Each row is a point on a tangle of strands that fork, close into loops and nearly touch. The rows are in no order.
In the rows, 128 means zero.
Two points are linked if the straight distance between their rows is under 155. Some points are linked to none.
febov: [133 126 135 103  81 147 139 116 170  79 104 105 104  93 108 116 129 101
 136  96 120 178 150 166  91  75 104 110 102 128 108 118 146  74 150 166
 147  60 132]
Tufur: [100 100 169  89 161 139 110 137 185  97  93 129 119  38 161 158 103 135
 135  84 134 113 173 182 104 134 122 151 120  96 189 116 116 127 139 194
 138  97 158]
tapi: [131 104 146  99 134 149  94 154 138  78  79 131 131  61 104 167  96 137
 171  46  58 118 119 158 139  88 164 123 130 100 148 140  60 143 117 173
  94  90 180]
Vub: [145 100 142 145 111 156 156 114  82 168 111 159 133 109 108 150 117 134
 154 139 122  98 117  93  94 146 153 160 173 178 149 142 105 142 143 111
 148 184 106]
Puve: [113 173 107 192  61 120 140 129  69 139 145 139 122 126  97 115  70 130
 100 133 147 158 133  39 115 109 184 133 131 166 114 111 128 144 159 168
 132 136  84]
Gegag: [133  99 135 108 186 172  82 104 182 121 129 142  99 159 108  74 211 127
 121 119 120  94 155 165 109 190  61 156 141  72 110 103 155 126 106 107
 119 112 166]
dav: [120  88  67 114 110  61 136 136 129 121 150  94 127 182 134 172 108 112
 114 141  74 196 159 101 141 135 142  36 134 109  50 123 161 155 104  95
 121 109  98]
los: [153  46 128 110 139  96 123 102 166 130 106 146 103 128 155 134 135 111
 134 115 139 139 137 185  95 141 145  91 141 131 145 112 196  78 111 122
 184 103 138]
Vepe: [149 127  75 167  89 154 114 146 102 140 131  84 130 124  99 139 123  96
  98 119 133 143 112  95 162  61 132  99 117 143 166 107 128 130 150 136
 116 128 150]
difo: [108  96 144 146 135 163  79 128 136 153 195 154 127  96 131 150 117  64
 168  88 131  50 139 127 102 184 163 170 126  77 102  91 127  89 141 129
 111 162 134]
bena: [135  94 135 131 127 122 147 125 102 105 103 143 129  93 104 174 100 123
 129  89 118 137 133 152 126  53 143 121 118 162 144 133 114 145 143 140
 126 132 146]
nobe: [121  71 138 120 108 185  91  94 178  80 150 131 125  60 109 164 148 101
 167  85  95 142 154 159 108 142 139 173 152  84 127 126 103  86 131 128
 158 134 141]
les: [110 197 151 116 123 122 101 173 106 148 157 137 159 123 120 125 149 117
 115 102 170 110 108 137 126 108 137 130  95  99 170  62 114 112 101 176
  97 111 144]
Dev: [147 223 124 134 136  83 144  98  91 168 171 112 142 128 146  98  97 127
  87 189 155 139  97  80 124 138 152 122 150 102 104 174 132 127 127  73
 154 145  90]
Kifo: [139 108 150 143 156 119 128 123 126 152 140 135 123 149 114 149  89 115
 140 136 134 142 115 115  93 120 119 105  74 140 107 127 162 117 125  75
 134 153 141]
fik: [111 105 153 140 112 149  80 125 180 124 120 147 112 121 136 111 157  94
 175  91  82  68 152 155 152 170 134 204 126  96  94 145 114 104 132 135
 118 162 173]
bobis: [123 216 126  95 148  96 118 105 119 164 164  90 148 130 131  72 137 106
  98 181 150 131  93 111 139 121 142 135 129  68 115 142 142 111 100  87
 141 113 144]
bufas: [131  85 115 133 107  65 167 104 129 152 125 123 123 165 125 128 123 152
 131 164 148 159 129 116 134 127 104  67 140 117 114 177 171 103 107 104
 168 157 137]
lesun: [114  76 152 126 163 100 164 120 124 167 103 136 151  96 140 160  78 123
 136  68 138 116 120 179 109  83 188  48 135 136 143 101 171 133 114 164
 157 125 195]
vaz: [113 165  68 130 119 111 112 142 153 136 160  87 138 152 113  98 193 129
 102 154 114 157 132 102 174  93  95  97 144  94 124 104 133 144  86 117
 133 133 130]
Kavi: [141  89 119 122 141  57 141 120 113 126 105 141 134 169 151 155  83 115
 104 109 103 190 130 109 112 104 155  28 122 148  61 120 169 142 109  96
 128 129 133]
laleb: [117 133 165  97 185 141  85 122 192 127  93 133 132 136 151  87 182 116
 150  97 116  93 153 191 131 181  84 155 129 106 155 108 121 134 130 143
 144 137 173]
Vufoz: [121  69 158 152 147 175 119 108 138 128 189 152 126  64 107 167 108  90
 152  84 132  76 144 173  95 141 150 171 152 108 128 128 110 106 106 127
 142 138 157]
Nulog: [117 190 108 105 177  91  93 142 130 107 111  77 142 157 168 150 125 165
  70 145 132 128 134 121 169  75  96 104 116 116 161 137 130 160 102 132
 124 106 168]
Revu: [145 121 117 105 128 137  76 140 189  44  80 106 126 104 117 118 153 139
 155  92 122 137 151 151 178 111  75 112 128  86 178 113 107 132 112 195
 135  90 161]
sodok: [ 99 113 138  79 108  80 144 151 140 130 131 151 152 118 149 155 145 108
 157 137 169 133 116 155 117 126 130  93 125 154 138 155 126 125 124 118
 117 131 152]
Zoru: [137  94 192 147 166 172 200 123 136 137 168 150 131 104 142 126 147 154
 127 111 165  89 126 169  89 131 105 167 120 172 133 176  94 125 106 153
 114 183 149]
maz: [153 148  64 101 139  73 156 105 152  92 132  99 124 139 154 128 130 154
  94 166 118 152 154 146 154  71  90 101 161 141 110 178 135 146 121  77
 139  83 119]
Dil: [153 139 131 122 105 172 129 114 119 142  77 119 125 128 110  74 201 137
 138 144  87 135 124 102 164 177  93 167 158 174 100 129  81 177 137 101
 132 154 110]
Tovaz: [ 90 124 122  81 126  79 161 158 145  92 100  79 120 116 181 173  61 153
  75 112 131 166 191 161 117  75 122  81 121 142 150 129 132 142 145 196
 140  70 155]
sapap: [139 149 117 116 149 117  72 143 150 126 131 133 120 150 139 123 133  65
 169 122 136 121 128 108 143 154 124 125  84  85  89  76 170  82 120  96
  91 116 127]
fot: [ 98 121 138 147 121 142 108 157 132 173 158 161 134 113 139 160  99  69
 181 131 137 110 107 108  84 198 179 150 127 114 137 109 127 109 151 138
 120 175  81]
bovus: [108 152 137 157 109 155 188 109  66 166 139 143 117  74  76 140 118 152
 140 141 116  78 101 100 122 122 197 156 192 181 183 124  80 170 136 132
 141 132 123]
zadir: [137  94 157 107 149 117 129 126 165  92 110 144 108 134 153 138 112 121
 111 115 154 127 152 181  53 112 115 130 113 163 154 150 152  89 136 127
 160 109 158]
gava: [152  73  77 130 170 150 108 113 156 126 143 112  77 151 111 126 149 122
 123 167 153 146 151 144 125 150  90  91 123 103 126  92 210 106 101  95
 132  82 138]
mugak: [146  67 147 170 124 127 182 124  83 119 130 169 137 104  89 186  67 128
 145 122 156 119 117 116  97 127 159 106 150 150 137 146 107 130 140 137
 153 194  91]
feni: [148  39 120 113 132 142  99  93 159 111 113 129  95 102 131 169 105 101
 149  70 125 147 147 175  81 143 178  91 148 103 107  90 198  77 118 126
 153  65 157]
bab: [149 126 139 134 104 183 145 129 146  74 106 121 157  78 147 122 160 150
 118  96 151 144 135 161 135  94 100 188 118 156 171 167  82 130 151 165
 149 119 122]
Gikis: [123 111  84 128 175 168 135 117 161 140 165 117 156 149 122  77 139 129
 128 200 140 165 106 109 158 191  78 142 128  50  76 128 141 137 115 105
 134 134  40]
Nepo: [105 129 133 191 106 132 175 121  46 131 146 144 127 135  66 137  58 137
 111 145 145 126 105  44 120 138 178 120 105 182 112 125 109 176 167 142
 106 152  56]
Rora: [131 208 126 156  61 151 148 106  56 154 153 119 107 108 119  68 143 169
 108 137 156 134 114  52 138 154 125 151 134 203 119 134  91 166 159  95
 111 103  80]
Fop: [123 161 140  97 196 147 121 128 141 117  92  97 153 127 164 120 118 176
  76 136 162 121 150 160 133 100  65 135 109 138 179 133 110 167 144 142
 148 133 157]
kivo: [112 113 115  82  99  90 158 118 162  97  91  98 122 110 134 120 116 146
 114 110 116 193 175 164 124  49 105  83 108 134 123 142 160 120 141 178
 151  59 152]
mol: [105 199 140 160  99  88 215 132  60 182 161 125 136 146 143  98 119 187
  91 131 173  85 126 117 117 112 175 127 167 184 169 117 113 130 144 168
 129 157 113]
Tumav: [123 164 177 120 104 137 131 110 110 182 121 139 135 146 148  55 165 129
 150 143 130 127 115  55 118 175 135 190 135 154  86 136 127 128 120 112
 115 160 109]
kagep: [100 149 128 169 103 156 146 152  88 166 160 139 142  90  92 154 124 111
 133 124 125 114  91 139 125  94 209 124 143 119 159  96 121 124 120 170
 128 148 150]
Novo: [137 139 156 128 151 125  79 176 128  96 144 147 132 137 128 161 119  62
 144  98 133 101 116 142 127 147 128 127  87 120 111  83 116 100 108 116
  74 128 149]
mig: [136 150  76 145  85 124  92 139 155 102 138 105 129 164 102  99 149 125
 151 189  87 168 100  88 193 161 107 108 101  94  91 134 115 151 136  84
 115 115  88]
Lis: [155 104 140 108 153 136  61 121 173  57 117 127  99 140 127 151 158 116
 123 100 113 171 148 142 106 122  90 129  91 100 124 109 143 103  96 119
 125  96 153]
fino: [110 174 144 143  94 100 104 149 100  79 113 122 122 113  82 142 138 127
 130 116 103 135  91 111 177 125 127 112  81 160 113 134  77 195 125  96
  93 110 146]
sisu: [117 112 115  69 135 102 116 123 177 102  95 114 138 128 117 101 171 129
 153 128 122 153 144 159 190 111  78 123 113  86 125 105 134 128 111 147
 120  97 152]
Lado: [137  61 150 154 129 141 146  86 151  90  96 151 110 126 124 132 127 129
 128 148 133 158 153 126 127 125 125 170 145 133 118 152 175 105 124 138
 178 167 120]
Nilik: [117 157 172  93 112 123 122 116 141 129  98 122 139 119 125  81 193 128
 169 121 107 112 121 104 172 150 106 191 113 149  96 137  94 158 114 111
 111 161 134]
taz: [123  98 187 160 173 126 195 151 105 133 137 143 118 128  86 161 135 146
 124 119  97  71 113 199 122 105 184 176 101 126 152  98 108 138 128 168
 102 147 119]
dugir: [120 144 140 117 129 187 120 169 118 136 138 142 161  81 108 146 159 144
 144 113 119  84 106 170 127 111 121 157 132 125 198 125  65 151 133 164
 100 131 137]
mumul: [117 135 172 131 148 146  74 153 131 117 190 151 125 126 125 137 160  84
 147  64 155  39 129 158 129 169 120 157  92  87 125  86 119 100 113 141
  77 141 167]
ludu: [116  86  71 150  75  97 148 110 122 119 117 107 114 156 122 170 108 150
 111 128 102 157 173 120 138  66 142  81 179 172 125 176 156 148 162 129
 158 125 142]
rus: [148  60 146 121 151 152 116 108 118 121 127 146 140  71 132 198  80 104
 160  52  98 148 132 163  76 109 197 103 145 116 106 110 143  99 129 111
 137 101 148]
kon: [159  87  89 127 118 164  98 129 131 152 107 132 113 116 106 155 112  85
 162 137 115 123 137 140 148 116 142 125 155  96 144 107 168  85 137 125
 136 112 150]
dima: [154 142 132 109 136 129 106 158 125  31  83 116 108 119 143 171 102 135
 100  70 112 179 136 164 126  81 118  82  87 136 127 117 104 116 117 174
  88  72 168]
tok: [105 113 165  92 169 145  81 161 179  83  97 117 122  52 146 160  75 142
 173  58  78  91 160 171 130 134 148 140 116  66 172 134  74 116 129 204
 106  93 187]
vobug: [121 177 150 166 104 101 160  72  59 159 141 124 119 178 142  99 101 174
  91 178 152 128 121  14 101 195 145 120 162 188 111 149 142 158 134 104
 167 162  71]
kimim: [115 228 130  84 115  73  94 142 107 165 138  99 155 145 148  86 141 115
 101 136 156 129 118 126 136 133 125 111 107  97 147  92 133  91 102 128
 126  92 154]
tig: [142 115 139 132 116  72 191  93 117  97 127 130 129 140 118 137  79 146
 130 158 163 160 123 114 120 101 120  76 112 168  97 213 129 121 130  87
 150 142 141]
Vuz: [119 157  99 145  76 109 116 118  97 150 130 113 118 164 114 109 150 155
 114 187  97 150 123  74 190 152 104 140 137 134  96 142 151 161 135  89
 130 109  85]
mulo: [115 106 162 110 140 119  79 145 146  82  79 134 115 115 107 137 144 102
 160  54  82 124 120 134 157 105 126 133 100  92 112 128  94 114 112 166
  85 139 186]
lodiz: [122 207 176  99 141 114 158 111  87 180 103 115 168 156 166  91 155 167
 101 172 149 112  97 122 127 153 124 138 139 171 114 162 110 172 119  92
 156 139 143]
Zoki: [135  66  73 130  90 133 109 141 131 125 122  99 132 151 115 180 112  93
 127 142 104 198 160 136 142 128 129  45 117 103  82 109 164 126 133 136
 136 124 136]
gari: [107 166 128  77 125  25 147 109 130 179 104 114 129 134 128 100 155 141
 139 153 107 125 123 117 143 133 121 104 130 147 119 142 129 169 104  73
 139 111 131]
Zuvug: [138 135 187 132 149 132 120 156 110 169 118 170 126 124 155 146 139 132
 145  87  72  33 101 162 109 161 178 204 130 146 163 119  96 128 138 125
 124 141 130]
susip: [103 118 168  88 198 135 107 150 167 101  98 122 143  92 164 145  93 144
  87 128 187 114 160 157 134 135  80 133 107 107 188 114 138 152 137 174
 121  95 153]
Bined: [103  85  77 181  88 107 155  97  96 148 126 120 115 169 120 172  91 185
 131 136 121 141 135  58 109 112 149  54 161 157 146 190 160 143 158 123
 149 182 127]
Fuzis: [181 180  84 108 129 114  66 149  97  93 122  92 130 165 122 149 123  94
 121 148 113 151 118  83 167 116 125  75 101 103  97  91 127 117  74  93
  86  88 144]
vumen: [145 106 170 143 178 157 103 142 120 121 136 157 132 121 138 167 106 142
 123  74  93  22 141 177 116  93 140 194 116 130 171 121 108 119 120 156
 120 129 163]
dit: [133  93 138  78 131 128  94 115 196  71 110 139  70 123 152  97 160 112
 163  90 108 116 163 191 106 149  92 148 129  86 121  95 176  60 126 163
 122  31 141]
pef: [146 158 120 156 148 167  70 144 145 168 158 155 118 150 133  98 102  75
 130 128 135 119 137  91  97 171 112 164 102  97 108 104 153  85 138 108
 108 139 107]
tevab: [126 122  66 138 141  81 132 109  93 145 159  98 134 183 148 167  92 137
  84 140 151 141 134  55 138  78 120  84 149 137 111 150 169 121 132  99
 119 148 103]
Luk: [152 157 161 134 191 109 114 170 114 116 160 168 137 155 129 145 122 110
 117 126 120  75 104 142 101 116 113 163  77 142 127 113 101 126 107  99
  77 127 124]
piz: [112 135 161 110 112 114 106 146 138  87  76 113 122  93  98 127 170 142
 151  88 102 137 101 116 177 121 113 158  94 127 126 138  79 169 112 140
 105 142 157]
zifin: [165 108 122 124 114 161  79 175  96  46 108 127 126 131 113 196 108 108
 119  83 111 167 104 133 141 100 126  88  88 137 112 116  99 126 115 135
  74 105 132]
fuz: [103 189 162 124  91 155 155 141  98 160 131 152 131  79 100  86 150 123
 151 119 123  77 115 108 113 141 181 183 165 168 163 101  63 164 127 163
 112 143 120]
pedas: [135 142 132  44 170 110 133 103 184  88 115 120 164 117 136  75 159 163
 134 166 110 141 147 163 144 111  59 145 115  90 119 161 121 144 100 103
 143  78 132]
pame: [140 111 166 121 170 135 120 168 152  60 156 144 101  81 133 178 115 126
 148  47 122  72 156 219 106 112 121 143  94 117 149 102  95 115 116 182
  74  79 158]
mube: [105 109 169 146 151 127 157 106 117 147  97 124 128 103 155 156 125 152
 123 122 137  93 109 164 125 120 198 159 149 153 182 130 129 133 119 143
 179 167 171]
mebeg: [108 177 138 159 157  86 172 132  93 148 142 112 119 139 133 124 105 150
  87 128 189 129  95 131 149  88 146 125 110 149 129 125 148 116 130 108
 122 157 131]
movi: [142 170  97  91 161  43 159 105 138 205 136 120 156 162 161  64 158 142
 115 188 106 120 117 124 137 138 112  87 168 114 115 151 152 149 104  74
 162 107 117]
rekat: [146 135  50 126 148 116 134 136 137 138 203  86 154 171 142 109 134 136
 104 210 106 156 130 119 170 153  93  88 157  57  80 124 138 142 107  78
 128 109  54]
kagu: [127  84  83 141  76 121 171  79 154  82 122 112  93 156 140 139 116 184
 107 143 113 192 167 137 109  63 109 105 159 149 122 162 167 105 154 138
 173 107  88]
rup: [119 146 101 148  91  79 135 141 115 189 133 147 110 147 124 121 101 104
 132 144 138 149 123  72  82 138 162  85 139 137 146 103 158 108 124 125
 129 153 111]
Todi: [125 113 167 121 108 191 153 139 143  85 135 124 170  50 119 150 141 162
 153 103 104 105 134 198 111 106 133 187 129 137 183 158  49 147 140 171
 144 107 141]
ral: [135  56 122 127 120 104 158  76 133  95 129 117  95 169 142 146 102 167
  98 136 155 190 149 140 101 112 100  73 135 116 109 164 192  68 141 129
 176 116 123]
dakil: [133 183 150 158 117 162 166 140 118 127 117 112 148 121 125  95 151 156
 124 135 140 118 121 124 155 120 119 156 120 206 151 132  86 186 137 125
 140 180 142]
fuzo: [134 104  98 115 105 109 122 142 157  91 137 132 144 118 131 148 140 102
 134 153 167 184 125 130 140 119  99 108 124 141  98 158 123 121 130  93
 126 132 108]
Pak: [144 154  84 165 138 165 173  87  85 163 130 102 155 172 151  89 123 173
 100 156 164 142 109  53 116 149  99 105 172 183  97 193 104 157 166  90
 140 192  80]
kop: [125  65 163 178 157 156 176  99 100 125 132 138 138 143 109 181  41 137
 144 133 148 108 126  74  89 166 145 150 106 155 138 159 121 130 148 157
 136 214  73]
Netov: [ 86 107 157  87 153  57 187 147 119 101 111 115 146 120 144 164  77 168
  81 127 149 141 141 157  96  74 131  69 100 172 157 161 112 160 135 169
 118  98 149]
bon: [138 100 124  89 179 139 106 121 173 137 123 133 105 173 142  81 174  97
 103 167 159 118 127 176 113 176  84 124 138  96 125 120 182  97 112  89
 135  94 167]
Ganam: [136 117  86 183  88 188 114 157 130 157 144 125 152 102 117 130 108  82
 131 151 144 145 105  73 126 156 132 141 133 140 153 138  93 149 172 127
 118 166  84]
suzu: [136 134  86 146  88 145  68 142 127 148 110 121 127 135  85 120 108  93
 172 123  88 159 132  67 158 163 134 136 115  64 113  71 136 113 147 156
 105 133  71]
rivup: [107 110 141 109 159  91 170 141 148 128 135 131 143 115 155 152 117 143
 100 127 190 139 136 167  93  98 104  81 131 157 172 152 134 124 107 147
 151 125 163]
tipev: [121 170 109 134 146 150 126 117 135 168 143 130 168 165 151  69 177 115
 128 183 158 158 105 118 144 189 118 127 147  86  59 129 136 124 131  89
 141 164 100]
Guvo: [154  97 137 155 132 211 112 147 143 131 175 157 147  87 113 151 155 102
 144  99 143  86 124 165 112 125 106 166 138 126 149 129  79 124 133 132
 114 158 132]
doker: [129 119  99  85 107  78  90 153 130 109  81 125 112 149 172 174 136 142
 130 111  87 152 139 151 141 105 148  88 131 135 134 119 156 136 110 137
 121  83 151]
peva: [125 155 116 132 100 115  67 145  96 133  89 149 110 150  89 118 103  89
 139 110  79 147 109  58 130 130 158 111 104 116  97  91 137 126 132 129
  84 119 120]
fas: [128 188  94 101 130 114  80 126 153 136 163 133 119 177 135  61 149 111
 151 167 111 152 113  95 126 174 133 128 111  53  96  76 161  79 117 101
 100  99  91]
tad: [120 161 104 166 128 160 143 133 119 169 130 124 112 102 101 106 111  97
  95 116 160 114 122 122 139  66 159 131 143 125 181  94 142 114 138 173
 132 151 166]
Kom: [170 110 103  84 175 115 144 102 168 105 145 137 151 145 114  89 152 125
 132 195 116 145 119 149 136 115  77 127 129  91 100 137 138 121 100  55
 133  95 104]
Lesuv: [116 186  85 134  93  82  97 137 129 153 144 126 113 178 127  92 102 139
 137 180  79 178 131  58 122 176 148 118 110  82 101  74 164 131 130 115
 120  87  49]
beme: [171 118 133 112 151 158 161  92 123 143  99 126 145 149 136  83 159 157
 123 171 106 165 128 110 127 169  80 167 148 152  60 174 104 151 133  63
 135 158  84]
rek: [151 131  57 108 125  88 158 126 152 116 199  70 134 153 142 122 156 169
  92 195  67 154 144 145 170 110  99  99 167  85  95 174 121 157  97  56
 135  89  94]
Bugi: [167 139  72 126 131 122 110 137 113 114 142  77 143 150 114 143 105  83
  89 147 142 149 139 100 184  65 108  64 102 135 107 110 155 132 103 106
 114 101 160]
tugus: [124 180  75 142 125 110 173  89 104 161 158  80 138 174 140  92 149 177
  80 170 135 122 131  77 142 108 112 103 180 166 108 209 115 182 148  65
 150 140 118]
fusel: [154 136 130 128 136 143 121 114 124 161  83 150 125 180 136  94 149 147
 134 156 110 109 125 140 157 123  93 167 133 134 127 132 164 119 149  98
 160 143 130]
sev: [118 174  82 126 131  71 133 115 102 127 151  98 122 162 139 146 117 152
  83 175 128 127 124  90 146  80 123  99 140 160 120 183 140 172 140  67
 129 111 135]
Rapo: [118 123 132  85 108 136 120 105 186  82 101 113 101  76 137 122 139 104
 143  82 149 140 175 173  96 108 112 116 144  94 131  85 182  83 127 204
 164  31 146]
lanat: [119  81 190 167 153 135 165 107  84 153 121 137 144  96 116 172  84 132
 133  83 127 102  86 165 116 111 229 104 119 134 131 115 147 111 116 142
 167 160 157]
Bar: [122 145 179 105 168 108 120 145 147 158  89 153 141 129 175 104 159 118
 128  96 119  79 127 188 121 180 126 169 121 155 152 115  99 143 131 119
 149 160 150]
Gos: [159 115 105 112 106 159 101 134 191  54  91 133 141 104 140  92 193 125
 126 103 121 149 146 164 154 113  72 175 139 115 152 160  87 126 142 159
 138 102 125]
Defun: [124 181 126 181 124 153 191  88  52 138 157 135 144 171 138  94 106 196
 108 159 184  99 106  51  96 156 139 123 166 220 127 147 111 155 155 123
 112 180  70]
Gizus: [121  80  72 140  94 125 123 138 129 178 145 127 120 158 128 143 133  97
 156 159 131 141 139 125 160 134 132  85 160  85 117  92 193 100 115 137
 149 127 115]
besi: [ 83 128 114  52 129  56 113 121 156 154 106 125 149 143 132  99 183 119
 166 133 101 132 117 126 162 131 126  98 109  99 114  85 157 130 118 117
 122 117 139]
Fitaz: [137 199 162 150 129 115 152 132  77 170 161 134 127 144 143  93 106 127
 103 145 184 139 100  98 108 143 146 149 104 127 110 125 122  86 132 102
 127 153 100]
kebe: [130  65 144 135 151 172 120 102 187 138 128 155 122 157 146  96 139 104
 152 157 112 132 159 137 117 206  92 178 133  98  72 150 140 112 126 117
 137 166 100]
Gebu: [113 174 121 156  62 123 106 138  89 134 127 130  98 107 100 120 139 130
 133 132 132 145  94  56 170 162 129 129 105 160 101 134 113 181 159  94
 101 131  95]
Lita: [148 145 156 137 145 164 125 167 145  35 135 118  96  95 121 151 110 154
 113  68 135 120 138 188 108  79  98 137  68 139 166 131  89 112 143 173
  94  85 140]
nomuv: [103 157 110 150 104 117 130 133  69 170 145 138 109 135 132 173 126 178
 129 115 122 111 112 112 119  99 151 103 140 181 161 120 142 180 151 107
 105 121 120]
rugu: [112 184 154 159 105 122 118 172  75 128 147 156 138 132  86 134 113 124
 121 104 115 117  84 132 115  83 196 129  87 118 146  75 124 120 116 178
  87 115 135]
vogor: [147 153  91 170 104 181 143 133 112 166 140 108 158 149 119  87 112 126
  93 170 161 152 106  55 134 155 102 134 119 157 121 163 103 149 169 102
 137 162  80]
vilaf: [130 117 150 152 140 183 133 146 131 148 164 157 141 121 144 143 163 120
 123 131 182 132 103 138  97 149 109 155 126 145 116 149 109 132 123 110
 126 177 126]
pena: [ 90 155 141 153 142 106 215 133  80 156 132 129 126 142 122 135 103 177
 116 142 157  80  97 146 160  75 172 138 121 176 168 130 125 148 149 173
 107 157 120]
Pid: [144  90 103 146  97 173  93 165 132  95 131 124 139 107 122 181 116  85
 142 116 137 170 119 123 139 138 113 130 103 129 123 136  95 134 156 113
 102 134 102]
mado: [122 114 144 172 129 139 213 136  67 142 158 147 115 142  77 124  97 147
 122 143 162  99  83 107 125  94 157 134 106 183 129 152 103 137 164 136
  76 168  91]
lugov: [133 172 166 120 102 199 134 130  97 187 118 147 160 112 139  72 157 110
 145 106 121  82 122 108 118 175 148 211 156 158 112 120  77 123 126 155
 107 166 133]
Lapon: [132 120 100 142 104 175 100 135 133 177 107 138 103 111 113 118 133 106
 185 138  90 127 119 110 160 157 146 164 154  83 127 112 130 103 161 122
 112 156 114]
varu: [112 179 137 134  52 121 146 133  71 175 139 167 108  99 126 102 127 131
 132 131 151 125 124  96  82 181 187 164 170 168 143 109 100 130 152 150
 123 123  78]
zelo: [128 147 126 154  69 118 161 102 101 184 119 124 111 146 113  86 114 142
 133 178 119 149 153  36 114 197 146 133 166 163 119 123 147 148 138 140
 163 158  58]
geret: [141 115 159 118 150 160  62 150 170  57 139 137  93 109 163 151 129  98
 149  61 139  76 159 207  99 156 120 147 113 109 147 123 127  93 125 163
 107  76 190]
lapes: [118  33 143 124 136 129 124  97 175  84 130 149  81 127 122 123 131 106
 125 132 133 170 154 145 106 163 105 155 126  89  87 137 169  83 122 121
 148 128  94]
Nazug: [ 96 183 134 110 117 119  93 175 125 134 115 124 169 121 127 149 167 125
 126 120 131 113 116 143 141 117 117 118 130 129 194  97  85 170 111 171
 114 137 146]
Zirof: [139  78 149 168 145 163 153  87 143 165 114 137 118 122 124 103 161 125
 134 150 173 124 128 111 136 126 125 156 156 130 133 142 191 119 102 148
 178 175 159]
sol: [148 134 176 145 110 140 101 149 107 114 115 161 110 113 128 150 141 113
 160  95  80  68 127 137 150 173 143 210 143 141 124 143  72 128 134 124
 116 166 129]
furig: [113  66  88 134 118  75 155 134 140 160 166 130 118 191 138 112 133 140
 116 197 127 140 127 132 149 161 111  57 156  78  95 125 192  94  90 116
 151 120 104]
gafi: [145 108 163 130 167 146 134 120 142 102 127 167 134 128 160 152 117 156
 126  97 125  82 156 199  66 100 127 185 120 171 185 132 114 119 155 137
 145 133 147]
bif: [ 93 109 147 103 153 131 119 124 155 165  74 121 129  76 142 151 119 128
 147 114 113 107 137 176 131 122 161 141 138 108 185 126 137 126 125 152
 158 127 187]
zibef: [140  81  97 137 141 190 106 127 180 112 129 144 134 152 105  86 176 111
 135 170 121 147 119 117 170 170  90 160 129  71 102 124 131 120 123 117
 117 148  86]

A piece is all that can be reached along the links. How many separate loops has the piece of each point below (a circle has one, a figure eight two, a Y none), and how many tips (points with one link)?
geret: loops 0, tips 9
tig: loops 0, tips 4
Gebu: loops 0, tips 7
mumul: loops 0, tips 11

Name the points in between on the shortest way along the links from the first point to the second, in order.
zifin, lapes: Pid, Ganam, vogor, Pak, tugus, sev, maz, rek, rekat, Gikis, zibef, kebe
lesun, Dil: lanat, mube, bif, Tufur, tok, tapi, mulo, piz, Nilik
sol, vogor: Zuvug, vumen, gafi, zadir, rivup, sodok, fuzo, Pid, Ganam
les, Puve: kimim, bobis, Dev, Fitaz, mebeg, pena, mado, Nepo
Dev, gari: bobis, kimim, les, Nazug, dugir, Todi, bab, Gos, Revu, sisu, besi
pame, febov: Lita, dima, zifin, Pid, fuzo, sodok, rivup, Netov, Tovaz, kivo
